A landscape with many valleys, sampled at points; each row gives a point and its height.
From any point a ball rolls to the lowest of the 6 points nearest to it. It stops when none of these is lower. Distance is the straight distance between rows; heights are no part of it.
<421>: [130  91 141 132 154 157 154 170 159]  height 47.9
<784>: [118 117 109 108 162 185 170 103  89]  height 51.4
<127>: [150  78 141 119 101  75 109 159 184]  height 43.2
<667>: [117 120 124  76 134 134 113 117 127]  height 24.0
<361>: [126 138  94  76 154 158 151  79 102]  height 48.3
<150>: [108 139 113  76 107  92  86  96 125]  height 38.2
<247>: [113 114 139 124  85  69  79 148 147]  height 31.4
<586>: [150 197  88 170 133 129 150  23  82]  height 65.8
<17>: [122 113 140 131 125 114 119 164 147]  height 44.3
<525>: [109 133 129 120 104  91  82 136 129]  height 26.8
<431>: [111 109 137 113 108  93  94 150 159]  height 31.7
<751>: [136 170  91 108 136 137 152  56  83]  height 58.3
<730>: [121 125 144 159 130 126 136 166 140]  height 60.2
<567>: [161  98 150 152 118 105 129 180 180]  height 51.7
<46>: [108 110 127  88 139 138 126 140 139]  height 37.7
<146>: [141  81 133 122  76  54  82 149 176]  height 35.1
<599>: [122 101 138 166 160 173 166 163 120]  height 47.0
<605>: [108 140 115  85 135 143 118 103 111]  height 38.0
<429>: [119 110 145 127 130 132 131 159 147]  height 52.5
<66>: [166  90 153 137 133 125 145 183 201]  height 39.7
<437>: [114 115 142 171 144 141 145 167 127]  height 68.6
<189>: [105 132 123 124 131 143 129 127 108]  height 45.2
<645>: [116 177 112 114 113 116  96  87  97]  height 42.0
<249>: [152  92 144 157 144 135 155 176 177]  height 44.6
<149>: [102 136 131 148 136 149 123 134  99]  height 22.7
<168>: [139 109 139 143 106  84 119 172 159]  height 41.6
<76>: [139 179  95  89 121 124 118  59  93]  height 53.2
<530>: [114 137 122 155 151 174 138 102  76]  height 59.9
<780>: [114 133 107  86 144 146 128 104 116]  height 38.8
<214>: [207 100 168 164 121 123 154 182 196]  height 16.1
<410>: [112 153 121  93 114 108  95 101 110]  height 32.5
<64>: [122 129 148 153 106  98 104 168 147]  height 40.2
<376>: [122 186 107 132 122 132 113  70  81]  height 54.7
<37>: [108 146 136 156 125 132 119 129 100]  height 47.8
<397>: [108 134 128 105 121 109 104 128 137]  height 20.0
<273>: [117 134 142 172 121 122 124 165 129]  height 50.1
<382>: [119 117 116 146 160 189 167  78  59]  height 62.4
<483>: [130 104 152 180 144 155 155 172 137]  height 60.0
<716>: [112  95 125  82 157 162 152 145 143]  height 23.6
<158>: [205 106 173 187 118 130 159 182 189]  height 31.6
<236>: [173 117 165 168 104  91 129 177 181]  height 40.5
<415>: [124 175  98 119 134 142 133  70  82]  height 59.3
<241>: [114 120 124 147 150 178 154 109  84]  height 57.9
<430>: [117 130 107  92 156 178 162  96  94]  height 48.8
<204>: [111 152 120 100 101  94  80  98 113]  height 36.8
<446>: [163 111 159 173 123 119 148 185 164]  height 50.9
<685>: [123 151 100  78 134 133 127  83 109]  height 45.3
<765>: [121 114 103  79 163 179 168 111 116]  height 40.1
<217>: [100 149 139 139 109 106  91 133 120]  height 28.1
<699>: [106 156 121 123 118 115  93 120 108]  height 34.6
<263>: [127 119 146 144  91  68  87 160 160]  height 34.9
<328>: [111 150 117 160 133 159 134  82  69]  height 71.5
<268>: [154 206  85 142 127 113 156  17  91]  height 63.7
<464>: [164 103 161 152 109  95 128 181 184]  height 47.1
<736>: [110 117 132 143 147 151 140 151 116]  height 50.4
<374>: [142 189  85 112 124 127 135  44  89]  height 57.6
<411>: [111 127 117 122 149 175 150 104  87]  height 54.9
<270>: [165  75 147 124  99  88 121 170 198]  height 52.8
<167>: [108 144 149 166 111 102 101 161 126]  height 29.5
<353>: [124 166 102 141 140 160 141  68  64]  height 62.0
<62>: [131 153 102 111 145 164 157  67  82]  height 55.5
<581>: [109 155 141 156  98  84  79 151 121]  height 14.2
<195>: [148  88 144 125 127 109 126 173 185]  height 55.1
<301>: [176  96 164 156 134 128 161 185 191]  height 32.7
<550>: [109 128 117 110 149 154 135 124 116]  height 46.8
<682>: [113  97 132 134 162 183 159 143 119]  height 36.9
<320>: [136 169  96  62 111 102 105  59 104]  height 58.9
<134>: [133  92 140 106 141 133 137 164 171]  height 57.7
<267>: [115  98 135 104 121  98 107 153 159]  height 39.8

For each start below, name the point where the ball stops.
<437> => <716>
<328> => <397>
<382> => <716>
<263> => <581>
<430> => <397>
<273> => <581>
<146> => <581>
<361> => <397>
<134> => <397>
<421> => <716>

Call two points neighbours if one is among the 6 nearest of the other. Go from one point of each pair to the other, from neighbour to neighbour, staying as low as possible. Name the highest point that can't be avoided.
<716>, <214> => <168>
<581>, <716> => <46>
<397>, <149> => <189>
<397>, <581> => <525>
